Each row is a point on a landscape with many valleys, with its height.
A ball rolls from a point to whichever of its 2 nearest points has the largest drop for the distance, and stops where none of them is lower. Distance is the straight distance between rows; heights are no part of it.
<224> h=516: [-20  56 -17  54  20  10  68 -17  -5  25  -7 -39  15 -20  -3   5 -25  -2
 -55 -24 -22   4 -26 -20  -2  26 -22  31   7  24  19 -42  20   8  11  16
  22]
<1037> h=548: [-12  41 -31   6  12   3  18 -33  -5  38   5 -75 -38  -2 -19  34 -27   9
 -46 -49 -20  49 -57 -24  30   3 -29  20 -12  34  15 -29   0 -57  21  -6
 -35]
<279> h=664: [-16 -34   7 -40 -19   1 -11   4 -30  -2  -9  41  41  34   4 -14  32 -38
  41   4  12 -19  44   2 -17 -41  -5 -35  57 -12 -24 -31 -21   4 -11 -21
  16]
<426> h=382: [ 32 -20  -4  -5 -14   7   1  50  21 -18  -8  38  13 -35  46 -41  12  13
  10  10  50   4 -35  52 -24   0 -33   9  -1 -43  11 -11   6  63  13  44
  17]
<1012> h=326: [ 20 -19  11 -75  12  50  10  32 -23 -46  11  11 -57  -2  10  10  15  28
 -14  52   0 -62  34  15  22 -17 -36  24   7 -41 -59  16 -18 -40 -18  -2
  -4]
<308> h=543: [ 15  33  -1  26  39  16   1 -30  31 -28 -21 -27  21 -18   3  23   5   3
 -30 -32   0   5  27   7   3 -12 -40 -10 -10  -8   1  40  33  -3 -61  18
  23]
<155> h=426: [-12  28 -11 -16  20  -5 -18 -33 -27   3  -3  -6   3   8 -14  23  13   0
  14 -34 -17 -19  35 -25  -5 -35 -18 -31  27  16  -7  19  11  -5 -24  -7
  -3]
<1299> h=556: [ -3 -49 -12   2 -33 -27 -31  40 -19  57 -14  14 -26   9   8   9 -11   0
   6  13  24  16 -34   3 -11  20  13 -38   3 -20  19  -3 -38 -17  84  10
 -30]
<1249> h=436: [  3  39 -12 -29  30   0  11 -48   5 -48  25 -25 -18 -24 -19  28 -14  22
 -14  -1 -52  -2  35  -3  25 -23   0  37 -21  12 -25  31  35 -26 -27 -17
 -21]
<1112> h=362: [ -9  20  10 -55  -3  16 -14 -17 -39   5 -15 -12 -15   4  -2  12  26 -10
  26 -19 -14 -32  40 -26  -1 -38 -46 -18  37  24 -25  -8 -11 -35 -38   6
  -4]
<794> h=568: [  4  14   2  43  24  21  -6 -13  26  12   8 -36   6  -2  33   7 -14  15
 -30 -12  14   5 -17  11   7  21 -38 -31 -12 -16   3  44  16  11 -49  18
  35]
<927> h=414: [-18 -11   5 -17  -7 -17 -33 -21   4  56  -2 -53 -52  23 -15  21 -10   6
  18 -15 -21  26 -26 -35  23  26  -2 -18   2  46  12  15 -40 -26   3 -17
 -23]
<310> h=535: [-10 -32 -20  22 -31 -31 -18  12  -4  58  -8   1 -36  23 -16  29 -30  -1
  -7  22  12  16 -12 -26  -2  25  44 -23 -40   1  26  -6 -39 -45  67  -9
 -46]
<771> h=417: [ 12 -16  21 -83 -24  20 -14  28 -29  -9 -41  19 -22   7  13 -23  46 -14
  49   0  12 -30   6   7  -1  -1 -43   3  51   7 -28  -7 -34  15  -1   2
  19]
<998> h=349: [-17 -14   7 -55  -2  -7 -34 -27  -5  21  22 -56 -49  24  -1  27 -10  14
  13  -7 -30  17   6 -15  33  10  -7 -25   6  35 -27  34 -38 -52 -21 -22
 -22]
<136> h=446: [  3   0 -30 -14  43  -8  -4 -19  -4 -33  52  -1 -15   5 -26  40 -17  26
 -18  21 -23 -19  50   2  20 -22  20 -25  -8  -7 -46  56  20 -28 -30 -22
 -20]
<199> h=592: [ 15  -4 -11  54 -15 -21  -4  14  10  27 -18  41  79  -9  23 -36   4 -25
 -11 -27  29  36 -16  30 -23   0   3 -12   7   7  38 -46  36  46   2   8
  45]
<526> h=259: [ 48  -8   3  20  36 -30 -29 -23  73 -38  -6  -5 -15  -9  -5  22  -4  14
  11   2  -6  43  42  26  20  47  13  -6 -26  20 -11  76  35  25 -45   4
   0]
<590> h=505: [ 21  30  13  32   6  -4  -6 -21  24 -21  -7 -16  -9 -33   4  -9   4  28
  10  -7  -1  17 -16  -1   2  31  -1  37 -42  28  27  17  31  49 -14  19
 -13]
<824> h=465: [ -1  36 -23   3  47  -3  21 -60  25 -31  15 -26  -8 -10 -21  29 -22  24
 -38 -29 -20  16  20   4  27  -8   7  17 -17  18  -9  46  38  -1 -14   2
  -7]
<133> h=642: [-34  15  16  32  -1   8  65  -9  18  15  -8 -29  28  14 -11 -19  -9 -35
  13   6 -24  15 -36 -22  11  59   4  56  -8  52  17 -57 -17  14   5 -19
  23]
<983> h=364: [  6  -5  -5  19 -10   6 -11  32 -49  27   1  52   9  -2  -2   1   6  16
 -34   4  35 -13 -22  -2 -19 -44  27 -23 -11 -40  28 -21  -8 -25  59   9
 -28]
<832> h=618: [ -9  -1   2  48 -18 -16  21   9  10  30   1   6  26  -2  19 -24 -14  -9
  13  15   3  25 -42  -9  -4  40  19  16 -24  23  26 -39  13  38  33  -8
  23]
<591> h=210: [ 40 -10 -13 -70 -15  25 -16  44 -39  13 -78  47  -5  24 -14   1  50  -5
 -13 -27  60 -20  -2   3  -6 -32 -38   0  28 -34   5 -31 -41 -16  53   8
 -17]
<323> h=434: [-12   1  41 -55 -12  12 -25 -15  -2   5   9 -61 -48   2  12 -11   6   9
  46  14 -34  -5 -16 -14  32  32 -33  24  11  32 -18   6 -40 -13 -34  -4
 -10]
<1217> h=551: [  7 -43 -20  20 -19 -39 -14  23  40  -7  40  38  -9 -18  32 -10 -32  25
  43  38  32  33 -20  23 -13  30  28  -5 -24 -19  21   7  23  53  47  18
  -8]
<66> h=408: [ 56  -4   1  -8  -5   8  -4  31   5 -52  -7  59  10 -35  13 -34  27  31
  12   6  56   0 -13  48 -23 -30  -6  20 -12 -38   6   5  23  61  17  45
   1]
<431> h=445: [  0  10 -18  12  44   7  -2 -14  -2 -20  53  -4 -24  -3 -17  28 -24  42
 -33  19   2 -12   4  -5  13 -22  25  -7 -31 -31 -12  47  20 -21   6  -2
 -25]
<1067> h=570: [ -3  17   9  45 -26  11   1  37 -32  52   3 -26  21  17  24 -21   2 -30
   6  -7   3 -14 -54 -18 -17  15 -18 -15  36  -1  18 -41 -18  -2  -1  11
  36]
<581> h=567: [  7 -54 -12  28 -25 -37  -6  41  65  -9  22  31  22 -22  47 -20 -21  -5
  43  16  17  51  -4  41 -23  42  10  -1 -27 -13  17   4  18  43  13  19
  14]
<631> h=574: [-37 -25  29  12 -29  27  22  16  16  -3   9  -7  51  22  22 -35   5 -51
   1  34  10 -16 -14   4 -10  -1  25   9  17 -24 -12 -36 -15 -10 -30 -26
  43]
<109> h=318: [ 20  -1   8 -41  -2   7 -33  16 -32  10 -13  -1 -52 -12  -7  -6  24  34
   8  -6  14 -10 -26   5   3  -1 -20   0   5   0  10  16 -32   2  34  20
 -32]
<85> h=324: [ 15   2   8  -3 -13   6 -10  14 -34   5 -15  51  22  -5   8 -28  31  11
   6 -12  36 -14 -24  15 -21 -40 -12 -11  26 -25  21 -31   0  27  27  16
   0]
<177> h=523: [-24   6 -26 -15 -15  -4  15 -22  11  43   4 -88 -41  17 -27  53 -44 -21
 -40 -25 -18  59 -35 -24  22  15 -22  14 -40  23   3 -21 -35 -79  17 -16
 -50]
<1287> h=550: [-12  38   2  42 -22  25  34  28 -22  36  -3 -36  29  27  12 -21   1 -42
 -18 -17  -4 -25 -44 -33  -4  -5 -16  17  43   7  22 -73 -15 -29 -23  12
  48]
<835> h=400: [-11  35 -11 -36   8  -8  18 -36 -12 -44   2   7   8 -20 -28  16  -1   3
   8 -10 -53 -21  61 -12   7 -26  19  28  -8  31 -20  15  31 -21 -21 -23
 -11]
<1213> h=472: [ 29  27 -39  19  59 -12   3 -24   2 -58  35  26  19  -5 -37  45  -6  15
 -24  10   7 -17  74   2  -4 -36  24 -20 -13 -23 -34  59  49 -12 -19   1
 -17]
<731> h=484: [-20  -1  31 -26 -30   9 -16  11 -17  16  -7 -47 -34   0   0 -10  18  -8
  32   4 -20  -8 -25 -22   8  13 -16  18   9  23   3 -15 -48 -25   8   1
 -14]
<440> h=255: [-11 -11   9 -66  -4   2 -34 -14 -25  11   2 -31 -38  13  -3  15   8  -3
  37   2 -27 -20  39  -5  18  -1 -26 -33  28  38 -45  28 -27 -32 -31 -16
  -5]
<90> h=614: [ -2  36 -10  30   2  -2 -12   6 -45  49 -18 -23 -12  -1 -10  12   2   8
 -28 -42   2  -5 -34 -36 -10 -21 -13 -19  20  11  35 -27  -4 -32  16  18
 -10]
<1146> h=686: [  8 -38  13 -41 -23 -14 -12   9   4 -33 -11  42  50  10   9 -38  31 -18
  49   8   6  -4  41  43 -11 -27   0 -19  25  -7 -23 -14  -4  29 -19 -13
  22]
<894> h=464: [-20 -42 -21  10 -13 -35 -11   7   2  16  23  47  -9  24 -25   4 -14  -6
  17  20 -15   8  18 -14 -10  -4  79 -26 -10 -10   2   8  -1 -11  58 -36
 -19]
<6> h=659: [-19  11  34  15 -24  20  24   3  31 -14 -13 -44  23   5  13 -34  10 -33
  33   4 -23   5 -23 -17  11  49 -13  55  -8  31   8 -31 -14  16 -39   0
  32]
<1298> h=471: [-15  28  -5  29   5   0  43 -18 -13   7 -23  27  60   6 -23 -16  -1 -29
 -41 -37 -14  -8   6 -15 -15 -25  25  15  21  12  23 -46  16   7  -8 -12
  27]
<202> h=641: [-36 -19   2  -7  -4   3  12 -11 -11 -16   1  37  66  38 -11  -5   8 -58
  11  -5  -9 -21  60 -12 -19 -24  28 -34  36 -16 -29 -19  -5  -6 -32 -37
  26]
<752> h=361: [ 23   5  14 -54 -12  -2 -30  13 -25   4 -31   2 -42 -10   5 -22  37  15
  46 -22  12  -7 -26   9 -10  -5 -40   0  33  20   2   5 -25  45  15  18
 -11]
<55> h=503: [ -5  19   9  66   6   6  39  12  37  29 -37 -10  40  -3   7  -6   1 -45
 -28 -31 -19  22  10   9 -16  61 -14  17   0  21  21 -12  13  21 -13  26
  53]
<275> h=512: [-20  -8 -22   2 -12  -9 -15   9 -14  50   1 -28 -28  16 -17  41 -27  -6
 -39  -8   3  10   0 -20 -11 -11  21 -35 -31  -8  15  13 -39 -65  27  -2
 -48]
<877> h=428: [ 10  12   1  61   9  18  23  13  10 -18  -4  48  60 -17   9 -11  -3  -3
 -47   7  16 -10  15  10 -20 -23  19   5 -30 -50  19 -10  39  10  -2  13
  20]
<254> h=549: [ -3 -22  31   9 -35  21   6  27  15  -6  -8   4  34   4  32 -45  22 -29
  22  17  21 -13 -20  21 -14   0 -18  -4  22 -24  -5 -24 -15  25 -25  11
  41]
<1275> h=588: [ 14   8   1  43 -19  -5  -9  32 -15  47   1 -15  12  -8  44 -28   1 -12
  20  -8  20  -3 -47   4 -22  23 -37 -27  16  -6  21 -18   1  46  -4  33
  41]
<513> h=572: [  5 -24 -12  20  -9 -25 -31  21 -20  32  15  33 -34  -5   7   8 -14  24
  12  10  30  10 -32   3 -12   0  29 -34   5 -17  25  16   7  15  71  15
 -25]
<1143> h=571: [ -6 -36   8  36 -25  -3   0  30  37   9   4   4  42  -5  40 -31  -3 -30
  19  15   9  17 -13  24 -19  37  -3 -13  -8 -23   8  -6   8  29  -8   5
  40]
<404> h=287: [ -8  10  10 -22 -11  22   2  14 -21   1  13 -34 -39 -15  -4  27  -7  21
 -29   8 -13  -8 -20 -16   4 -25 -15  23 -33 -27   6 -13 -28 -67   7   1
 -49]
<546> h=386: [ -4  12  -1  37   0  14  12  20 -50  18   4  54  33   1  -1   7  -8  -3
 -49 -11  26 -21 -15 -22 -24 -52  19 -27   8 -51  21 -46   6 -26  15  -7
 -10]
<253> h=501: [-16   6  -7  52  12 -23  47 -28  34  -2 -26  38  39   0 -25  -2 -12 -21
 -34 -14 -15  15  34  14 -13  29  43  11  -8  21  15   2  29  32  28   1
  23]
<697> h=170: [-39  -8   2 -16   7  -2   8 -13  11 -21  29 -30 -14  12  -8  18 -24  -8
   9  25 -54 -14  37 -13  15  22  18   0  -2   1 -38  35  -2 -21 -32 -35
  -3]
<343> h=269: [ 36  14  -4 -56  -8  22 -24  27 -45   8 -52  18 -40  -5 -14  11  34  28
 -15 -25  44 -26 -13   0  -1 -30 -36   6  10 -13   3  -6 -34 -17  39  30
 -31]
<664> h=594: [  5  43   3   5   2   4 -18 -10 -26  40  -9 -61 -34  -7  -4  -2   9  18
  -2 -43 -14   4 -51 -28   9  -8 -34   6  13  39  28 -16 -10 -10  -8  17
  -5]
<641> h=596: [ 19 -12  -2 -14  21 -18 -35 -15  10 -20 -10 -12   4   0  17   3  17  -2
  47   5   1 -10  50  23  -1   8 -42 -51  18   4 -35  57   6  33 -53  11
  13]
<267> h=329: [ 16  19  11   3  16  34  12   0  -1 -38  10 -13 -21 -26  22   5   9  39
 -30  19   7 -38  -7  -1   3 -31 -35  21 -17 -49  -1   7  13  -3 -39  28
   1]
<890> h=271: [ 14   2  26 -28  -6  33  24  13 -20 -50  -9   8 -28 -16  24 -11  32  31
 -23  23   7 -51  -9  -9  11 -49 -26  52 -14 -34  -2 -25  -4 -17 -15  22
  -2]
<134> h=639: [ 23 -17  -3 -14  11 -23 -41  -8   7   9  15  -6 -54  -7  18  -6  -6  39
  32   1  27  16 -28  21   5  20  -7 -32  11   9  -1  47   5  53  15  19
 -19]
<547> h=462: [-19  13 -25  27  22 -22 -14 -32  -4  21  -4  15  -5   6 -16  17 -11  -2
   3 -28  -3   0  22 -21 -10  -4  20 -41  20  12  13  30  25  24   6  -4
   4]
<483> h=631: [-20  -7  17  46  -3   9  51   4  33  19 -12  -5  59  10   5 -36  -9 -37
  -3  15   0  27 -26  12   7  54  16  38 -32  36  15 -60   4  24   2 -25
  40]
<673> h=597: [-51 -17  24  -5 -23  26  36  16  -8  -2  14  10  42  30  -5  -7  -9 -54
 -27  23  -8 -17   7 -13 -12 -30  49   3  24 -23 -20 -37 -18 -43 -20 -47
  19]
<433> h=526: [ -4 -41  24 -31 -39  -5 -18  21 -24  32 -18  12  17  18 -11 -44  22 -14
  26   3   9   6 -36  17  -2 -17  16   5  13  21  13 -53 -43  -9  37 -25
  -8]
<1162> h=563: [ -5  42  12 -29   6  14 -14 -42  -9   0   0 -67 -28 -12  -1  -1   8  14
   8 -33 -30  -1 -22 -18  25 -16 -51  23  13  40   2   2  -1 -13 -46   7
   7]
<437> h=500: [-18  40 -28  47  45   2  36 -41  14  28   5 -37   5  -6   0  29 -35  10
 -67 -41 -12  16 -13  -2   9  12 -16  -6  17  10   7  15  27   4  -3  15
  29]
<614> h=374: [ 28  17  17  16   6  22   8   5   7 -47 -21  18  19 -26  21  -6  34  14
 -12  -1  13 -26  23   6 -11 -34 -35  12 -14 -39   7   6  21  13 -43  32
  16]
<10> h=199: [ 18 -18  27 -19  -7  33  22  28 -11 -45  24  32  -6  -5   5 -26  19  35
 -10  56   6 -38 -11   6   8 -29  16  46 -31 -51 -12 -15 -13 -10   9  -1
 -15]
<557> h=448: [  6   5   1  33  12  10  15 -15  10 -16 -20  58  89   1 -16 -23  13 -20
 -44 -16  11  -2  26  18 -12 -38  32   9  -9 -24  15 -39  37   9 -18 -17
  25]
<647> h=497: [-38  -6  -2 -12 -31   5  16  10   3  25  -1 -82 -29  12 -15  46 -42 -39
 -11  17 -14  31 -30 -36  16  33 -12  26 -42  12   3 -34 -59 -84  12 -18
 -57]
<1082> h=619: [-56   0  12 -35 -23  19  24   5 -21 -15   6  12  34  30 -15   8  -1 -64
   2   7 -31 -25  51 -26 -17 -32  34  -8  37   4 -35 -23 -14 -51 -31 -43
  13]
<1025> h=416: [ 24 -11 -25 -44  37   6  -3  -1 -17 -40  70  -3 -30  -5 -13  35 -14  46
 -18  41 -11 -28  45  20  27 -26 -12 -19  -9 -18 -75  53   1 -61 -38 -21
 -17]
<892> h=673: [  2 -49   1 -27 -28 -40 -22  16  32 -16   5  15  -2  -6  22 -37   7  -3
  72   9  -6  26  -7  32 -14  25   6  -3  14  10   7  10 -14  61   9   7
   2]
<355> h=438: [-30 -17   6   9 -12 -14   0   3  -3  17   8   8 -15  15 -15  -2  -4  -4
  23   8 -27   8  -8 -27   2  14  43   7 -21  14   8  -9 -16 -15  35 -30
 -28]
<982> h=407: [-12  14 -14  50  13   9  15   0 -23   4   5  45  52   1   5  16 -10 -18
 -39 -16  15 -20  16 -18 -32 -28  12 -34  10 -54  12 -16  27   6  -6   5
  12]
<455> h=358: [ 16  13   5 -13   3 -17   2 -27  21 -60  -5   7  11 -19 -22  -2   6   6
  22  18 -45  -5  56   5  14  14  23  34 -29  28 -19  33  29  13 -27 -11
  -8]
<470> h=488: [-34   5 -21  15   9 -13 -12  -7 -26  40  -2   2 -14  25 -18  33 -11 -14
 -17 -24 -10   0  12 -34 -16 -10  21 -51  16  -4  13  10 -12 -32  20 -11
 -18]
<1180> h=455: [ -8  -1  -3   5  18 -28 -22 -38  22  44   7 -30 -59  18  -6  18 -23  26
  25  -3  -6  37 -40 -37  31  45  10   7 -10  54  25  12  -6  10  18 -16
 -22]
<1259> h=431: [ 39   7  -4  13 -13 -14 -21  18   1 -28   9  41  -4 -35   8 -13  -2  33
  21   1  59  13 -31  32 -22  -7  17   8 -15 -10  19  13  45  62  46  50
 -15]
<24> h=554: [ -7 -29  19  10 -41  -5  -1  25 -12  39  -1  -5  33  17  18 -59   8 -21
  27  11  15  12 -62  19  -9   0   6   9  21  25  20 -65 -20  22  17 -15
  30]
<580> h=487: [-30  15  -5  58   6  -6  66  -7  14  27 -19  14  53  15  -8 -10 -18 -40
 -46 -22 -22   7  15   1 -14  31  16  10  15  17  13 -36   9  22  11   3
  46]
<209> h=655: [  0 -25  13 -17 -13 -30 -37  -5  18   6  13  -6 -49  -1   4 -12   0  21
  60  11  -9  18 -18  -4   8  35   5   2   0  26   9  20 -14  46  18  -7
 -25]
<338> h=620: [ 30 -15 -13  -3  31 -17 -38 -20  18  -7   9  -6 -18   2  25   4   3  21
  30 -11  41  17   8  33  -3   5 -37 -65  21  -4 -22  63   8  55 -28  27
   8]
<216> h=587: [ 18  10  11  37  12  24 -14  13  -1  28   7 -40 -15 -16  49  -8  -5  25
 -11   1  28 -10 -58   7  -3  21 -52 -24   0 -22  11  13  -3  35 -25  34
  24]
<384> h=357: [ 23 -17 -11   2 -11   2  -6  45 -16  11  -3  46  11 -24  38 -25   4  16
   6   1  50  -3 -51  35 -30  -9 -27 -21  28 -41  15 -20   0  47  52  24
  15]
<1238> h=467: [ -6  -5 -12  -6  -5 -30  -8 -26 -15 -20 -10  65  49  12 -32 -15  15 -13
  26 -15  -6   6  39   6  -8 -37  58  -6  10  21   5 -12  26  20  15 -27
  -2]
<1198> h=261: [ 15 -17  15 -42  -4  27  15  17 -13 -61  20  34  -8 -12   3 -11  21  19
   3  58  -9 -52  44  10   8 -25   5  27 -10 -38 -46   5  -6 -14 -21  -6
   2]
<448> h=517: [ 32   7 -24  37  33 -17 -29 -19  16 -26  25  16 -12  -5  -7  20 -11  27
   4   1  41   3  21  17  -3  -6  22 -39 -10 -13   2  63  54  37  -1  29
  -8]
<135> h=605: [ 16   0 -17  54 -22 -38   4  17  21  26  -7  33  41 -23  35 -23 -14   1
   4   0  33  47 -32  21 -18  21  26   3 -26  20  34 -32  49  52  38  14
  35]
<300> h=520: [-18 -19  39 -11 -28  18  -7  22  -5   1   1 -16 -14   1  21 -30  15 -11
  34  28  -4 -24 -26   0  -2  17 -13  11  18  -9  -9 -11 -38  15  -4  -1
   6]
<1141> h=393: [  18  -39    7 -104  -18   30   -6   51  -11  -15  -49   39   -4   24
   19  -29   45  -21   33    4   33  -19  -10   27    0  -10  -32   23
   58  -19  -31  -26  -33   13   30  -22   30]
<449> h=81: [-39  -7  -6  24  25   1  19 -19  33 -11   5 -31   8  11   2  20 -20 -33
  -9  -1 -39 -10  47  -8   4  32   5 -27  15  -8 -28  44   4   0 -42 -18
  27]
<154> h=406: [-10  15  -3   9  -7   6  14   9 -24   3  13  16 -11  -5 -29  14  -4  22
 -29   9  -6   9 -19 -22  -6 -21  45  31 -52  -4  30 -19 -10 -49  49 -10
 -55]
<186> h=315: [ 10  -2  30 -89 -19  39  -6   8 -11 -21  14 -51 -71 -15  12  20   2  27
 -11  31 -12 -21  -4   0  48  -9 -47  45  -9  -6 -40  -7 -36 -75 -20   2
 -29]
<1295> h=399: [-21  11  27 -64 -16  23  -9 -20  -1  -8  23 -78 -48 -11   7  18  -8   1
   8  11 -39  10 -13 -19  41   2 -36  43  -3  22 -30 -10 -26 -66 -33 -15
 -28]
<122> h=343: [ 13 -40  19 -66 -27  33  -5  59 -17  -1 -35  23 -24  14   4 -21  25  -7
   7  21  24 -18 -27  23   3   2 -10  18  20 -42 -19 -16 -55  -9  51 -10
  -1]
<784> h=519: [-22  -2  14  19  -6  -7  32 -19  29 -19 -23   9  45   6 -22 -23   8 -30
   7 -10 -34   5  26   2  -4  19  30  28  -8  21   0  -2   6  23 -15 -19
  27]
<173> h=496: [-12 -21   8 -18 -29 -28 -15 -10  -7   8 -12  28  27  17 -17 -42  21 -15
  42 -14 -17  14  -7   6  -3 -17  40   5   8  39  16 -31  -5  24  14 -32
   3]
<89> h=541: [-11  10   5  -8 -17  -7  -3 -18   3 -18 -24   4  44   7 -13 -14  22 -40
  33 -17 -36 -14  42 -10  -6  -4   3   2  19  22 -10  -1   7  20 -38  -7
  26]
<773> h=385: [ 10   2 -13  14 -15  -9 -12  20 -38   6  12  60   4   3 -37   4  -1  20
 -26   5  27   2  -8  -9 -15 -39  72  -4 -34 -15  28 -10   9 -33  74   1
 -50]
<624> h=531: [-15  47 -11  53   2  22  45  10 -25  29  -8 -24  28  -1  12   3 -17 -24
 -54 -24 -13 -18 -27 -34 -15  -4 -24   5  27 -12  20 -46  13 -16 -13  10
  35]
<1062> h=209: [ 23 -23 -20  36  39 -32   3 -25  83 -27   3   5 -17   4 -23  30 -29   0
  -1  23 -18  32  64  19  14  59  41  -9 -12   9 -18  69  27  21 -15  -9
   4]
<1118> h=226: [  1  -9  17 -51 -25  29  -2  14  -6   1   4 -66 -52  -7  -1  30 -20  17
 -32  27   2   2 -21   1  27  -1 -37  36 -43 -28 -17 -14 -57 -85   3   6
 -58]
<124> h=466: [-37  -9   3   2  -9  -3  18  -1  -1  20   6 -29 -32   8 -25  26 -23 -10
   0   9 -28  24 -21 -45  14  33  24  25 -37  25  15 -23 -33 -50  32 -30
 -47]
<690> h=589: [ 17 -24 -18  -2  22 -14 -39  10  -7   6  42  20 -55   9 -17  23 -14  42
   1  26  28  -2   2   3   9  -3  45 -32  -6 -19   1  47   0  -6  46   7
 -41]
<534> h=483: [-22  43 -30  16  49   7  38 -49  10  -4  26 -26 -16 -13 -17  40 -37  18
 -69 -38 -15  21 -13  -2  19 -24   0   7  -2  -4  -6  17  37 -21   7  -2
 -14]
<1063> h=437: [  1  16 -17 -30   9 -30  -3 -24 -32 -40   1  53  12  -1 -43  16  14  -1
  24  -6 -28 -17  72 -13  -8 -35  47  -4   0  32 -17  20  25 -10   1 -24
 -19]
<933> h=425: [-14  17  -6  34  22   6  16   1  -4   4  32  10 -17 -14  -8  18 -23  28
 -27  18  -2  -3 -24 -20   3   6  35  15 -36 -17  20   6  18 -11  35  -8
 -27]
<294> h=528: [ 16  46  15  14   1   9  -3 -23   8 -11 -19 -43  -8 -29  11 -20  20  21
  10 -22 -11  -1 -28 -11   8   4 -39  33 -13  28  23   2  15  31 -42  23
   8]
<1021> h=159: [-17 -12  -6  38  41 -16  39 -36  65  -8  -9  -9   1   6 -21  26 -31 -19
 -30   3 -34  16  63  13   8  53  23  -3  -4   8  -9  50  16  14 -10  -3
  17]
<307> h=494: [ 48  25 -25  24  62 -10 -22 -34   6 -45  22  12  25   5 -12  39   3  38
 -18  -5  48   0  45  20   7 -33  -2 -48  -7 -17 -24  74  56   2 -34  23
  -9]
<168> h=485: [ -8  14   0  30  22 -16   7 -36  36  10   7 -28 -28  -5   4  11 -27  19
  13   9 -12  30 -27 -22  20  63  -4  26 -28  39  17  15   9  41  -2  -4
  -4]
<288> h=379: [ 40 -12 -16 -87  25  32 -13  20 -28 -27  44   8 -58  -7 -20  27  -2  46
 -17  44  -9 -38  40  26  36 -12 -30  -2 -10 -11 -71  37 -25 -62 -13  -7
 -30]
<858> h=312: [ 39  20   3  -7  32 -13 -12 -32  41 -54  -8 -22   2 -22 -10  16  -2  17
  10   7 -32  13  59  20  21  27  -3  14 -27  26 -19  64  24  -1 -59  -3
  -1]
<131> h=270: [ 29 -14   8 -47 -10  15  -8  22 -47  14 -40  59  23  22  -6 -16  45  -5
 -11 -24  53 -23   0   3 -14 -58 -24 -13  41 -26  12 -57 -28 -13  24   1
  -8]
<656> h=569: [  2 -13   1   8  -7 -19 -25   0  25 -10 -21  -3  35   9  14  -4  26 -52
  52 -18 -13   5  52   9 -23  15 -32 -39  26   6 -11  27   6  32 -51  13
  38]
<1306> h=575: [  1 -36  -1   8 -24 -17 -12  22  17  32   0  20  67   6  24 -62   2 -27
  19  -3  30  23 -36  49 -22  -9  -2  -6  20  12  28 -59  12  45  -6  -8
  43]
<1234> h=521: [ -5  32  -6  45  24   2  17 -15  28   7 -35 -16  30  -7  -3   5   0 -27
 -23 -38 -21   5  24  -3 -11  23 -22  -2   6  10  14  19  25  22 -34  21
  34]
<1075> h=536: [ 12 -14 -13  38  11 -30 -22  -7  32  -7  32  16 -33  -9   2  12 -26  29
  14  27  20  18   1   4   3  31  35 -15 -23 -12  13  37  34  43  25   6
  -7]

For each start below, name the point where the ball stops.
<1162> | <440>
<483> | <835>
<513> | <440>
<1275> | <835>
<892> | <10>

Call two points neighbours if one is among the 2 nearest of the other. Go from one point of each pair to the other, from neighbour to neighbour, staying as low as possible. Name the highest point that can't be avoided.
<835> and <10> | <136>
<983> and <1118> | <154>
<122> and <591> | <771>
